Each row is a point on a landscape with many valleys, with its height.
From any point a ball rolls to the lowest of the 2 points nearest to it. It stops when none of these is lower. Distance is the straight distance between rows; heights are no part of it.
Z_380: [ 1.44 -1.41  0.46  1.85  2.73 -3.94 -0.39  0.50  0.04 -3.17  1.05  3.35
 -0.33  0.11  1.02 -1.47  1.28  1.55 -3.88  0.55  2.51 -0.23]  h=2.51
Z_184: [-0.49 -0.28  2.70  2.90 -0.74 -0.10 -0.01 -3.36 -2.53 -2.15 -0.47  4.80
 -2.97 -0.55 -5.42 -1.62 -1.50  2.38 -2.59 -0.17  0.18  2.01]  h=3.20
Z_637: [ 3.61  0.16  2.82 -2.44  0.24 -0.73  1.19 -1.18  1.42 -5.62  4.25  3.81
  4.48  0.71  3.76  2.30  0.56  1.31 -0.54 -2.22  2.60  0.37]  h=6.87
Z_505: [ 0.96 -1.95  0.80  2.38  3.78 -3.82 -1.79  0.51  0.74 -4.19  2.59  3.52
 -0.39  2.52  2.46 -0.80  1.68  1.31 -3.61 -1.10  4.03 -0.54]  h=3.00
Z_339: [ 0.43 -0.33  1.08 -1.22 -1.70  2.97  4.44 -0.51  0.54  0.63  0.30  0.46
  2.74 -4.03  2.46  3.68  0.84  0.49  0.73 -1.26 -2.95  1.83]  h=4.71
Z_706: [-2.14 -0.53  1.38  3.50 -0.45 -2.85 -0.73 -1.67 -1.18  0.74 -1.07  3.83
 -1.46 -0.45 -0.60 -2.80 -0.94  1.89 -5.30 -1.92  0.24  2.42]  h=5.22
Z_602: [ 2.83 -1.55  1.31 -0.68  0.65 -1.35  0.07  0.73 -0.69 -0.64 -1.57  0.52
 -2.10  1.61 -3.39 -0.06 -1.14  0.63  2.84  2.09  0.08  0.71]  h=5.20
Z_725: [-1.00  2.05 -2.32 -2.73 -0.43 -0.06 -0.79  2.39 -1.03  0.59  0.98 -3.88
  0.40  2.09  1.55 -0.21 -1.79 -0.44 -1.21  1.92  1.65  0.00]  h=3.44
Z_3: [ 0.33  0.30 -0.44  0.76  1.37 -1.90 -1.85  0.63 -1.51 -0.02  1.16 -1.24
 -1.96  0.46 -1.01 -2.41 -0.32  0.94 -2.41  2.45  1.61 -0.51]  h=1.60
Z_791: [-2.31 -0.81 -0.47 -1.51  2.78  0.81 -1.50  1.19  2.58  2.37  1.33 -0.18
 -2.08  1.22  1.68  2.61  1.02  2.37  1.31  1.07  0.07 -2.81]  h=3.47
Z_138: [-0.60 -0.36 -1.75 -0.98 -0.34 -2.20 -0.82  3.02  1.90  3.95 -0.37 -1.46
  0.19  3.29  1.66  1.11 -0.45 -0.98  1.35 -1.02 -0.99 -0.25]  h=3.52
Z_147: [-2.28  0.95  0.14  2.48  1.08  0.10 -2.85  2.42 -0.53  3.37 -2.37 -3.57
 -1.17  2.04 -2.40 -5.35 -1.55 -2.90  1.35  0.30 -0.88 -2.08]  h=3.01
Z_568: [-2.46  1.92 -1.89 -1.99  0.06  4.04  0.51  1.62  1.38  1.12  0.47 -4.22
 -0.37 -0.99 -1.52  1.19 -0.32 -0.31  0.66  1.81 -1.21 -3.36]  h=3.95
Z_178: [-1.55  0.54 -2.61  1.38 -1.02 -1.08 -1.77  3.11  2.24  4.61 -1.44 -3.68
 -0.79  2.39  0.92 -1.03 -0.27 -1.76  2.05 -1.40 -1.67 -2.39]  h=3.40
Z_521: [-0.35  0.00  0.54 -1.08  2.60  2.33  1.43 -0.52  0.50  0.21  1.96 -0.92
 -1.12 -1.99 -1.20  1.22  0.17  3.60  1.13  4.15 -0.53 -2.59]  h=2.92
Z_36: [ 1.02 -2.89  1.08 -0.55  3.70 -2.56  0.30  0.48  3.13 -4.23  2.43  4.42
  0.93  0.86  3.03  2.09  2.37  2.77 -1.57 -0.07  1.51 -0.72]  h=1.82
Z_810: [ 0.06 -1.67 -1.12  0.24 -1.81  2.27  4.25 -1.23  1.36  0.17  0.18 -0.57
  2.59 -3.63  0.81  2.71  0.84  0.97  2.41  0.35 -2.87  0.82]  h=4.52
Z_935: [ 0.03  0.45 -2.71  2.89 -2.61  2.12  0.43  1.13  3.15  0.50 -1.03 -2.71
  0.10 -1.76 -1.86  1.17  1.18 -2.05  5.32 -2.16 -2.08 -4.02]  h=2.26
Z_131: [-1.68 -0.35  0.30  2.15  2.19 -2.56 -1.31  0.26  0.85  2.45  0.47  0.33
 -3.60 -1.01 -0.27 -1.33  1.73  2.83 -1.94  2.69 -0.41 -2.45]  h=4.03
Z_622: [ 0.72 -0.02 -1.31  0.53  0.51  1.61  0.58 -2.47 -3.87 -3.12 -1.16  0.02
 -1.36 -2.78 -3.68 -2.05  0.09 -0.94 -0.99  4.16 -0.25  2.66]  h=6.91
Z_877: [-1.49  0.37  2.51  1.65  0.64 -0.93 -2.88  0.50 -1.67  3.57 -1.98 -1.50
 -1.14  1.41 -1.50 -5.94 -2.11 -1.79  1.47  0.34 -0.39  0.04]  h=2.85
Z_716: [-2.94  1.52 -3.67  1.58 -1.92  1.52 -0.85  1.51  2.24  2.71 -0.36 -4.46
 -0.29 -0.41 -1.10  0.81  0.58 -2.17  2.07 -1.13 -1.90 -4.52]  h=3.48
Z_450: [ 1.02  0.16 -1.13 -0.98  0.98  3.11  0.35 -0.44 -1.25 -1.12  0.09 -2.19
 -0.61 -1.03 -2.14 -0.63 -1.08  0.15  0.97  4.58  0.09 -1.00]  h=2.91
Z_135: [ 2.55 -2.81 -1.45  1.67 -1.08 -0.05  2.43 -0.66 -0.02  0.40 -1.10  1.45
  0.24 -2.46 -2.96  1.36  2.10  1.07  4.18  0.76 -3.07  0.16]  h=2.98
Z_644: [ 1.37 -1.22  1.34  1.08  0.49 -1.45 -0.26 -0.74 -1.70  0.13 -1.03  2.03
 -2.84 -0.03 -3.80 -2.13  0.01  0.88  1.77  2.18 -0.14  0.62]  h=4.84
Z_979: [-2.30 -1.16 -0.81  0.04  2.16 -1.50 -1.70  0.64  2.23  2.21  0.70 -0.76
 -3.24 -0.63  1.12  1.01  2.26  2.69  0.33  1.56 -0.63 -3.79]  h=3.71
Z_283: [ 0.81 -0.80 -1.83  1.75 -0.39 -2.87 -0.79 -1.29 -2.24 -0.23 -1.55  0.99
 -1.40 -0.15 -0.59 -2.52  0.05 -0.67 -2.93  1.02 -0.61  2.75]  h=3.29
Z_175: [-1.92  0.54  2.78 -0.14 -1.54  6.68  4.78 -0.42  1.27  1.03  0.40 -2.10
  2.52 -4.02 -0.49  2.93  0.62 -0.06  3.10 -1.20 -2.91  1.87]  h=5.15
Z_575: [ 1.90  1.34 -1.41 -4.37 -2.24  2.04  1.33 -0.23 -1.49 -2.11  0.34 -1.97
  2.49  0.06  2.93  1.18 -1.24 -1.49 -1.60  0.97  0.54  3.09]  h=5.66
Z_506: [ 1.10 -1.05 -2.17 -2.48 -2.35 -0.71  2.23  0.10  0.34 -1.64 -1.79  0.11
  3.71 -0.78  2.49  2.78  0.45 -2.36 -0.85 -0.92 -1.61  2.76]  h=5.23
Z_960: [ 0.30 -1.09  3.10  2.14  0.08 -1.21 -0.59 -1.65 -1.96 -1.17 -1.12  3.54
 -3.41  0.87 -3.44 -3.00 -1.33  1.47 -0.94  1.12  1.26  1.81]  h=4.22
Z_746: [ 1.47 -2.87  2.06  0.82  3.27 -2.43  0.69  0.59  0.41 -3.32  2.20  3.64
 -2.14  1.43  0.75  0.67  1.26  3.94 -0.28  1.65  2.75  0.25]  h=5.17
Z_847: [ 0.11 -1.75  1.29 -0.53  2.28  1.89  1.71 -0.29  1.03 -0.50  2.21  1.07
 -0.42 -1.65  0.72  1.79  0.46  4.97  0.44  3.12  1.19 -0.77]  h=2.11
Z_177: [-1.14  0.59  0.92  1.62  1.70 -2.78 -2.19 -0.93 -1.89  1.12  0.15 -0.14
 -1.92  0.71  0.48 -4.01 -1.13  0.26 -3.70  0.83  1.35  0.58]  h=0.98
Z_179: [ 1.27 -1.86 -0.68  2.82 -0.98 -0.16  0.46  0.84  1.10  0.54 -2.57 -0.54
 -1.86 -0.70 -4.26  0.02  1.03 -1.53  4.99 -0.49 -2.65 -2.13]  h=1.10
Z_892: [-2.02  1.54 -2.16 -0.33 -3.15  3.23  2.17 -0.65  1.95  1.27 -0.35 -3.48
  0.91 -3.23  1.52  2.50  1.20 -0.98  1.70 -1.04 -3.26 -2.08]  h=4.12
Z_773: [-2.04  1.24 -0.07 -2.83 -1.43  3.39  1.20  1.91  1.62  2.70  0.10 -2.16
  0.61  1.15 -0.59  2.14 -0.24 -0.30  1.14  0.38 -0.21 -1.87]  h=4.17
Z_839: [ 2.29 -1.36  0.70 -0.59  3.43 -3.24 -1.13  0.79  2.37 -6.07  3.69  3.82
  1.52  2.36  3.70  0.63  1.46  1.92 -2.86 -1.37  2.91 -1.34]  h=2.48
Z_212: [-1.71 -0.33  1.16  0.97  1.60 -0.68 -2.13  1.90  2.14  3.83 -0.75 -0.68
 -3.02  1.04 -2.93 -0.33  1.61 -0.33  3.48  0.52 -1.09 -3.82]  h=3.08
Z_932: [-2.20  0.87 -2.66  2.27  0.05 -0.17 -2.12  2.33  0.41  2.98 -1.38 -4.44
 -1.15  0.30 -1.05 -1.65  0.57 -1.68  1.12 -0.18 -2.14 -3.10]  h=3.28
Z_129: [ 1.28  0.98 -0.29 -2.19  1.81 -0.77 -2.93  0.40 -0.82 -1.89  5.40 -1.17
 -0.50  4.33  3.07  0.05 -0.10  1.28 -2.47  1.03  4.98 -0.88]  h=5.04
Z_794: [ 3.20 -0.44  0.93 -1.58  1.11  0.26  0.59 -1.30 -1.78 -3.58  2.89 -0.68
 -0.64  1.39  0.45  0.07 -0.83  2.15 -0.75  2.72  3.38  0.02]  h=4.20
Z_689: [-0.65  1.18  1.65 -0.94 -4.30  4.05  4.66  0.82  2.65  1.54 -2.74 -1.21
  2.02  0.64  1.98  2.91  1.92 -3.13  0.08 -3.25 -1.13  2.11]  h=4.83
Z_352: [-1.58  0.28  1.03  2.41 -0.13 -0.98 -2.14 -2.52 -0.43  1.80 -1.76  0.59
 -3.28 -3.36 -4.11 -1.90  1.78 -0.19  1.62 -0.56 -1.39 -2.88]  h=2.32
Z_191: [-1.77 -0.41  1.84  2.92  1.93 -1.79 -2.54  0.01 -0.46  2.71 -1.09  0.24
 -3.40 -0.99 -4.04 -1.25  1.57  0.15  3.06  0.61 -1.43 -3.33]  h=2.81
Z_787: [ 0.41  0.85  0.61 -3.25  2.44 -2.90 -2.13  0.88  1.33 -2.25  3.35  2.37
  1.98  2.89  4.27  1.81  0.83  0.84 -1.78 -1.30  3.73 -0.85]  h=7.41
Z_874: [-1.14  0.67 -0.78 -1.46  1.79  3.90  1.02 -0.13  0.29  0.45  1.46 -2.64
 -0.63 -4.00 -2.17  0.81  0.67  1.23  0.31  2.68 -1.56 -3.74]  h=3.54
Z_385: [ 0.48 -1.17  1.05 -1.90  1.11  0.80  2.81 -0.21  1.64 -0.52  1.89  1.67
  1.32 -2.65  2.31  3.66  1.74  3.48 -0.07  1.08 -0.47  0.28]  h=3.03
Z_353: [-2.32 -0.19 -0.40 -1.28  2.12  0.40 -2.36  2.63  3.51  3.72 -0.02 -1.84
 -2.96  2.06 -0.47  0.59 -0.02  0.81  2.82  1.23 -0.21 -2.70]  h=3.26
Z_588: [ 0.50 -0.40 -0.87  2.75 -0.31 -2.94 -1.54 -0.64 -2.54 -2.64 -0.02  2.37
 -0.29 -0.09 -0.13 -2.87  0.08 -0.38 -5.98  0.73  1.92  2.30]  h=2.47
Z_51: [-1.32  0.36 -3.40  3.04 -1.61  5.71  1.78 -2.07  0.73 -1.84 -0.57 -2.99
  2.20 -5.02 -0.98  2.28  1.18 -2.87  6.39 -0.74 -3.35 -0.63]  h=3.65
Z_8: [-2.60  1.50 -3.62  1.71 -1.93  1.94  1.26 -0.65  3.12  1.67 -0.34 -4.55
  0.12 -2.95  0.41  2.62  0.57 -0.64  2.32 -2.46 -2.48 -4.68]  h=3.78
Z_939: [ 0.61  1.06  2.82 -4.00 -1.18  0.44  2.57  0.18  2.00 -0.36  0.91  1.32
  2.81 -0.02  4.05  2.44  1.37  0.32 -1.09 -1.71  0.04  1.23]  h=5.05
Z_803: [-0.43  0.43 -2.25 -1.65 -3.20  0.81  1.55  1.56  2.15  1.79 -1.78 -1.55
  2.12  0.14  1.84  3.03  0.84 -2.41 -0.80 -1.86 -1.61 -0.73]  h=4.34
Z_696: [-0.27  0.33  1.70  2.62  0.30 -0.42 -1.90 -3.42 -3.72 -1.64 -0.05  4.57
 -1.32  1.22 -3.35 -3.44 -4.97  0.68 -3.44 -1.30  1.99  3.95]  h=0.51
Z_476: [ 2.06 -2.35 -0.88  0.73 -0.13  0.30  3.49 -0.85  0.11 -0.94 -0.81  1.04
  1.91 -4.14 -0.27  2.64  0.99  2.59  2.83  0.51 -3.30  1.06]  h=3.90
Z_226: [-0.81 -0.02 -3.34  0.20 -1.15  2.45  1.89 -1.06  0.51  0.26 -0.22 -2.99
  1.19 -2.98 -0.76  1.10  0.84 -0.24  1.04  1.29 -3.49 -2.02]  h=4.48
Z_780: [-1.59  0.31  0.31  2.60 -0.89 -0.80 -0.75 -3.44 -2.91 -0.82 -1.40  4.61
 -2.50 -0.81 -3.96 -2.22 -2.79  0.81 -2.87 -1.16 -0.71  3.59]  h=1.99
Z_416: [ 1.97  0.08 -0.82 -2.63  0.73  2.28  1.34 -0.26 -1.19 -2.21  2.49 -1.70
  0.35 -0.19 -0.12  0.38 -1.05  1.11 -0.16  3.18  1.09 -0.06]  h=3.51
Z_692: [-1.60  1.68 -0.34  1.36  0.19  1.18 -1.30 -3.15 -3.93 -0.97 -1.31  0.28
 -2.24 -2.73 -4.37 -2.23 -0.37 -1.17 -2.19  1.96 -0.07  0.63]  h=6.53
Z_653: [ 1.51 -0.99 -1.98 -0.21 -0.33 -4.66  0.64  1.65  1.34 -0.21 -1.69  0.97
  1.35 -0.28  1.06  2.25  1.81  0.44 -0.63 -1.28 -2.26 -1.02]  h=4.75
Z_230: [ 2.88 -1.43  3.29  1.65  0.60 -1.90  0.07 -1.72 -3.10 -2.80  0.89  2.83
 -3.77  1.93 -2.68 -2.25 -1.21  3.02 -1.35  1.04  3.13  1.71]  h=5.03
Z_906: [ 1.04  1.41  4.73 -4.42 -1.11  2.04  3.21 -0.42 -0.10 -0.91  0.42  1.21
  2.75  0.71  4.26  2.71  1.03 -0.38 -1.98 -0.95  2.37  2.96]  h=5.34
Z_884: [-3.16  2.29 -0.42  1.76  0.86  1.32 -2.69 -4.01 -3.53  1.34 -1.40  2.17
 -2.05 -3.17 -4.75 -3.32 -2.05 -1.82 -1.34 -0.21 -0.40  1.69]  h=6.30
Z_762: [ 0.31 -0.17 -0.70  0.41  0.96  0.26  0.10  0.09 -1.32 -0.23  0.91 -1.29
 -0.87 -0.94 -2.68 -0.97  0.39  1.11 -0.66  3.18 -0.23 -0.54]  h=2.30
Z_523: [-0.12  0.56 -3.99 -0.75 -0.85 -0.19 -1.20  2.39 -1.47  0.57 -1.85 -3.06
  0.72  1.83 -0.26 -1.30 -0.70 -2.98  0.28  1.63 -0.82  1.85]  h=3.97
Z_338: [-1.30  0.86 -0.37 -1.34 -2.77  2.62  3.89 -0.24  0.76  1.48 -0.61 -2.42
  2.22 -2.94  3.30  2.80  0.97 -0.26 -0.21 -1.55 -2.74  0.87]  h=4.42
Z_634: [-2.33  1.52  3.25 -3.90  0.60  5.25  2.26 -0.35  1.01  0.90  2.05 -2.12
  0.77 -1.12  2.38  2.70 -0.45  1.65 -0.93  1.31  1.20  0.28]  h=4.27
Z_364: [-2.31  1.39  0.75  2.25 -0.89 -0.04 -2.80 -3.52 -3.32  3.28 -1.94  3.88
 -0.01 -0.29 -2.62 -3.48 -4.84 -0.39 -0.50 -2.04 -1.94  2.38]  h=5.85
Z_536: [-1.02  1.01 -2.84  1.89 -3.43  5.34  1.53  0.19  3.83  1.08 -1.10 -3.31
  1.15 -1.54 -1.76  2.83  0.27 -2.57  4.48 -2.01 -2.49 -2.70]  h=2.67
Z_754: [-2.08  1.76 -2.45  0.66  0.78 -0.01 -2.66  2.07 -0.15  3.24 -0.68 -4.32
 -0.40  0.99 -1.07 -3.72 -1.20 -1.66  0.17  1.01 -1.39 -0.77]  h=3.12
Z_807: [ 1.41  0.01  2.68  2.47  1.53 -3.59 -3.03 -1.28 -3.11  0.14  0.42  2.25
 -0.39  3.04  2.15 -5.44 -2.55  0.38 -3.16 -2.01  2.96  1.77]  h=0.99
Z_206: [ 3.04  0.27  2.34 -2.67  2.29 -0.55 -0.26 -1.50  2.06 -6.17  5.49  4.56
  2.24  1.92  4.41  2.57  1.97  1.23 -0.50 -3.00  4.64 -0.54]  h=7.16
Z_18: [-2.70  0.26  0.77  4.99 -0.70 -0.63 -2.71 -1.93 -1.36  2.00 -3.20 -0.22
 -2.07 -3.10 -4.60 -1.80  1.01 -1.30  3.70 -3.03 -1.58 -3.31]  h=1.57
Z_198: [ 1.46  0.05  1.11 -3.20  2.54 -0.85 -2.63 -0.84  1.93 -3.83  4.34  4.37
  0.61  2.56  5.02  1.78  1.64  1.53 -0.46 -2.37  4.61 -1.35]  h=7.31
Z_965: [ 4.30 -1.19 -0.13 -3.09 -0.99  0.06  2.11 -0.67 -1.54 -4.16  0.51  1.04
  3.51  1.11  1.86  2.54 -1.13 -1.17  0.94 -0.03  0.90  3.07]  h=6.00
Z_578: [-1.69  2.69 -1.78  2.54 -2.54  8.34  1.16 -0.86  2.92  0.15 -1.00 -3.44
  2.40 -2.52 -1.06  2.59  1.06 -2.75  5.02 -3.53 -2.20 -2.88]  h=3.02
Z_887: [ 0.87 -0.74  2.60  2.28  1.74 -5.25 -2.44 -0.54 -1.48 -2.12 -0.42  3.78
  0.02  2.74  1.71 -3.75 -1.69  0.77 -3.76 -3.07  2.76  2.92]  h=1.68
Z_504: [ 1.60 -2.16 -1.98  0.68 -1.04 -2.69  1.16  1.40  0.66  0.71 -1.69  0.13
  0.12 -0.88 -0.62  0.72  1.27 -0.62  0.34  0.66 -1.93  0.01]  h=4.39
Z_808: [-0.13  1.55  0.32 -3.75  1.78 -1.33 -3.37  1.80 -0.73 -0.04  3.01 -2.15
 -0.03  5.03  3.66 -1.05 -1.32  0.18 -0.87  1.12  4.07 -0.34]  h=5.18
Z_927: [-0.27 -0.57 -3.60  2.16 -1.58  3.48  1.13 -1.10  0.14 -0.65 -1.06 -2.14
  0.88 -4.12 -2.06  1.21  1.44 -2.12  3.89  0.65 -3.06 -1.60]  h=4.19
Z_859: [ 0.70  0.55  0.14 -3.91 -2.28  2.14  3.14 -0.56 -0.28 -1.97 -0.88 -0.31
  4.14 -1.33  3.35  2.38  0.30 -2.28 -1.49  0.05 -0.15  3.75]  h=5.46
Z_89: [ 3.03 -2.97  0.75  0.07  1.78 -1.60  1.89  0.52 -0.73 -3.27  0.87  1.97
 -1.22 -0.14 -0.27  0.52  0.88  3.11 -0.53  2.01  0.88  0.42]  h=4.54
Z_560: [-1.27  0.41 -1.73 -1.53 -0.67 -0.71  0.57  1.44  2.84  2.00  0.05 -0.79
  0.85 -0.24  2.88  2.81  1.01  0.37 -0.79  0.11 -0.97 -1.50]  h=4.55
Z_636: [ 2.57  0.85  3.16 -3.92 -1.24  2.31  2.96 -1.11 -1.19 -2.75  1.32  1.13
  3.80  0.48  2.51  1.97 -0.25 -0.36  0.75 -0.68  1.47  3.63]  h=5.65
Z_690: [ 0.88 -2.21  0.60 -0.55  2.42 -0.90  1.69  0.81  2.09 -2.20  2.22  3.26
  1.44 -1.52  3.54  3.43  1.82  3.57 -2.33  0.60  0.88 -0.37]  h=2.60
Z_233: [ 0.83  0.99  1.10  1.94  0.89 -1.41 -2.51 -1.69 -4.16 -0.03 -1.39 -0.55
 -1.71  2.17 -1.44 -5.17 -2.68 -1.56 -1.01  0.42  1.17  3.12]  h=2.31
Z_112: [ 0.07  0.25 -1.27 -2.96  1.72 -3.13 -1.06  3.00  1.47  2.16 -0.43 -0.45
  0.09  2.57  2.61  0.90  0.23 -0.08 -0.80  0.32  1.00 -0.43]  h=3.43
Z_485: [-0.29  1.83  1.19 -4.86 -0.43  2.93  2.04  0.09 -0.06  0.32  2.03 -2.28
  0.15  0.30  2.97  1.94 -0.34  0.90 -1.65  0.41  1.66 -0.21]  h=3.91
Z_757: [-1.14  0.42  1.32 -1.77 -0.15  5.55  2.37 -1.10  0.34  0.66  1.32 -1.65
  2.69 -3.50 -0.31  2.73 -0.80 -0.07  2.22  1.21 -1.77  0.50]  h=4.88
Z_297: [-2.08 -0.22  0.68  3.84  0.05 -2.41 -0.87 -1.74 -0.77  1.67 -0.82  3.67
 -2.30 -2.40 -1.71 -1.99  1.16  1.50 -4.87 -0.30 -0.37 -0.59]  h=4.85
Z_818: [ 0.10 -0.01 -2.34 -0.04 -0.51 -2.01 -1.15  0.52 -2.17 -0.94 -1.80 -1.60
  0.22  0.53  0.29 -2.32 -0.53 -1.78 -1.63  0.95 -0.65  1.54]  h=3.74
Z_750: [ 0.51 -0.76 -2.56 -1.11 -0.90 -2.73  0.34  1.10  1.03  0.07 -2.00  1.12
  2.87 -0.14  3.22  1.97  0.81 -1.25 -0.98 -0.53 -2.11  1.02]  h=5.00
Z_333: [-1.99  1.26  3.63 -3.13 -0.39  6.76  3.50  0.15  0.45  1.68  1.65 -2.27
  0.75 -3.27  0.69  1.44 -0.35  0.76  1.49  1.18 -0.21 -0.02]  h=4.60
Z_382: [ 0.64  0.68 -3.11 -2.44 -1.82 -0.42 -0.05  2.70  0.00  0.39 -0.96 -2.39
  1.98  3.59  1.49  0.51 -1.30 -3.57 -0.50  0.08 -0.13  2.04]  h=4.10
Z_146: [-0.39 -0.56 -0.66  0.78 -3.69  1.87  2.93  0.63  4.02  1.89 -1.81 -0.91
 -0.05 -0.69 -0.77  3.67  1.80 -0.48  4.55 -3.37 -2.53 -2.22]  h=5.93
Z_585: [ 3.15 -1.72  3.74  1.57  2.20 -6.78 -1.90  1.20 -1.50 -2.45 -0.28  3.23
 -0.32  3.81  1.46 -2.74 -0.04  1.22 -1.94 -2.21  2.62  1.93]  h=2.36
Z_68: [-1.30  0.96 -0.63  5.10 -1.16  0.19 -2.89 -0.15 -0.27  1.87 -4.01 -1.18
 -1.33 -2.37 -4.61 -2.15  2.01 -4.35  4.66 -3.22 -1.20 -3.55]  h=0.97
Z_328: [-0.73  1.70 -2.58 -1.92 -3.58  0.21  0.99  1.69  1.49  0.62 -1.58 -1.68
  2.87  2.28  1.65  2.19 -0.73 -3.52 -1.15 -1.37 -1.35  1.99]  h=4.21
Z_612: [-0.19  0.18  2.19  2.68  1.62 -2.89 -2.56 -1.33 -2.10  2.31 -0.66  1.35
 -0.43  1.52  1.64 -5.38 -2.33  0.30 -3.60 -0.29  0.92  2.64]  h=0.34
Z_542: [-1.16  0.81 -0.77 -0.85  0.43 -0.20 -2.43  3.01 -0.64  2.48  0.28 -4.31
 -0.09  3.48  0.17 -1.66 -2.18 -1.01 -0.60  1.29  0.48 -0.56]  h=3.27
Z_148: [-3.44  1.62  1.96  2.59 -0.88  0.83 -3.86 -3.05 -2.24  3.93 -3.40  1.61
  0.42 -1.02 -3.39 -4.22 -3.15 -2.89  0.84 -3.22 -2.23  0.93]  h=6.01
Z_98: [ 2.78 -0.97  0.84 -0.06  2.27 -4.97 -2.01  1.77 -1.09 -1.82  0.42  2.27
 -0.57  3.01  0.46 -1.37  0.11  0.97 -1.42 -0.56  1.52  1.81]  h=2.89
Z_423: [-0.61  0.42  0.59 -3.59 -2.41  3.40  2.96  1.09  2.06  1.78 -0.15 -1.80
  0.39  2.07  0.43  2.53 -0.27 -1.78  1.99 -0.09  0.35  0.72]  h=4.32
Z_310: [ 0.97  0.01 -1.86  4.70 -1.73  0.41 -1.11  1.20  1.31  0.55 -2.76 -1.30
 -1.23 -2.00 -4.08  0.24  1.53 -3.60  5.84 -1.92 -1.74 -4.30]  h=1.62
Z_917: [ 0.43 -1.40 -0.49 -1.16 -1.61  1.16  2.00  2.18  3.53  2.05 -1.21 -0.28
  0.75  0.95 -0.50  2.91  0.49 -0.08  3.65 -1.14 -1.42 -0.62]  h=5.76
Z_598: [ 2.60 -1.41 -0.97 -0.20  0.74 -2.78  0.79  0.21 -0.60 -1.41 -0.12  0.84
  0.39  0.12 -0.56  0.44  0.77  1.46 -0.88  1.33  0.13  0.97]  h=3.80
Z_747: [ 1.95  0.15  0.29 -2.90  1.97 -3.30 -2.29  2.50 -0.75  1.42  2.01 -1.58
  0.36  4.94  3.10 -1.16 -1.82 -0.20  0.01 -0.83  2.83  0.56]  h=5.26
Z_890: [ 0.21 -1.52  0.63  3.12  0.69 -3.73 -0.22 -0.53 -1.29 -4.04 -0.12  4.07
 -0.59 -0.31  0.49 -1.52  0.60  1.08 -5.95 -0.50  2.74  1.43]  h=1.37
Z_991: [-2.54  1.83  1.67  3.60 -0.24 -1.53 -2.54 -2.98 -1.68  2.56 -0.77  3.56
 -0.79 -0.17 -1.35 -3.78 -2.46  0.99 -2.93 -1.97 -1.17  2.44]  h=5.60
Z_604: [ 4.52 -0.19  0.97 -2.35  0.43 -0.07  1.51 -0.80 -1.18 -6.17  2.55  2.89
  3.95  0.51  2.38  2.81  0.04  0.62 -0.50 -1.06  2.02  2.34]  h=6.43
Z_251: [-3.33  1.65 -0.06  2.82 -0.70  1.17 -3.36 -3.77 -2.61  2.61 -3.19  1.64
 -1.05 -3.14 -4.45 -3.64 -0.43 -3.12  0.70 -1.69 -2.19  0.71]  h=6.14
Z_825: [ 0.53 -0.69  1.38 -2.48 -0.39 -0.29  1.19  2.62  2.64  2.19 -0.59  0.46
 -1.19  2.64  0.20  2.23 -0.44  0.64  3.22 -0.23 -0.20 -0.38]  h=5.64
Z_733: [-0.01 -0.18  0.14 -3.37  0.28 -1.79  1.27  1.29  2.04  0.44  0.97  1.81
  2.08  0.78  3.16  2.91  1.27  1.61 -1.63 -0.17  0.39 -0.25]  h=4.77
Z_102: [ 1.90 -3.14  0.90  1.45 -0.62 -1.20  1.27  0.57  0.57  0.06 -2.80  1.58
 -2.20 -1.03 -4.34  0.05  0.92  0.39  4.97  0.06 -1.95 -0.11]  h=1.96
Z_846: [ 0.62  1.44  2.14  1.95  0.01 -1.32 -2.78 -2.60 -4.61 -1.15  0.57  2.30
 -1.09  2.21 -1.58 -4.21 -3.28 -0.40 -3.10  0.10  2.92  2.83]  h=1.67
Z_52: [ 2.81  1.34 -1.78 -2.68 -1.59  1.42 -0.32 -0.93 -2.76 -2.98  2.52 -2.12
  2.24  1.34  2.38  0.90 -0.92 -0.95 -1.39  1.35  2.46  1.73]  h=5.87
Z_958: [-1.69 -0.79 -0.35  2.88  2.02 -0.90 -1.08 -1.07 -0.19 -0.43  0.40  1.30
 -3.17 -2.04 -1.59 -1.82  1.85  2.04 -3.77  1.68  0.18 -1.65]  h=4.41
Z_608: [ 1.23 -0.96 -0.56 -0.06  1.47 -3.88 -1.67  2.86 -0.13  1.07 -0.83 -0.29
  0.30  2.13  1.01 -1.50  0.02  0.38 -0.95  0.44  0.43  1.30]  h=3.24
Z_964: [ 1.95 -1.64  1.44 -1.47  0.28  0.03  1.39  2.49  1.28  1.29 -0.18 -0.07
 -1.15  0.79 -1.94  1.10 -1.34  1.45  3.89  1.85 -0.11 -0.77]  h=5.48
Z_907: [-1.13  1.29 -0.67  0.19 -5.01  4.30  4.39 -0.77  1.93  1.63 -1.90 -2.23
  2.43 -1.86  2.78  3.06  0.84 -2.18  0.86 -3.54 -2.23  0.97]  h=4.65
Z_377: [-1.30  1.84 -0.61 -5.29 -0.72  0.86  0.22  1.44  0.82  0.82  1.21 -2.60
 -0.13  1.99  2.32  0.53 -0.95 -0.86 -1.49  0.18  1.58 -0.42]  h=3.63
Z_457: [ 1.46 -0.32 -0.83 -0.38  1.24 -0.19 -1.60 -1.20 -2.25 -2.94  5.11 -1.16
 -1.31  2.92  1.01 -1.36  0.30  1.60 -1.76  2.18  5.12 -1.05]  h=4.79
Z_564: [-0.55 -0.06  0.00  1.80 -0.12 -2.16 -2.12  0.07 -1.77  2.06 -2.13 -1.58
 -0.89  2.02 -1.49 -4.87 -2.16 -2.97 -0.07 -0.06 -0.76  2.19]  h=2.66

Where does a ball stop that starts at each point below?
Z_991 | Z_68
Z_825 | Z_696
Z_575 | Z_598
Z_808 | Z_612
Z_206 | Z_890
Z_747 | Z_612
Z_733 | Z_890
Z_52 | Z_612

Call two points neighbours if one is among the 2 nearest of the other. Go from one point of each pair to the other, from neighbour to neighbour, staying as low as possible. Name the highest point that can't be avoided.
Z_696, Z_68 | Z_226
Z_338, Z_696 | Z_339
Z_36, Z_890 | Z_505
Z_696, Z_612 | Z_138
Z_847, Z_890 | Z_385
Z_68, Z_179 | Z_310
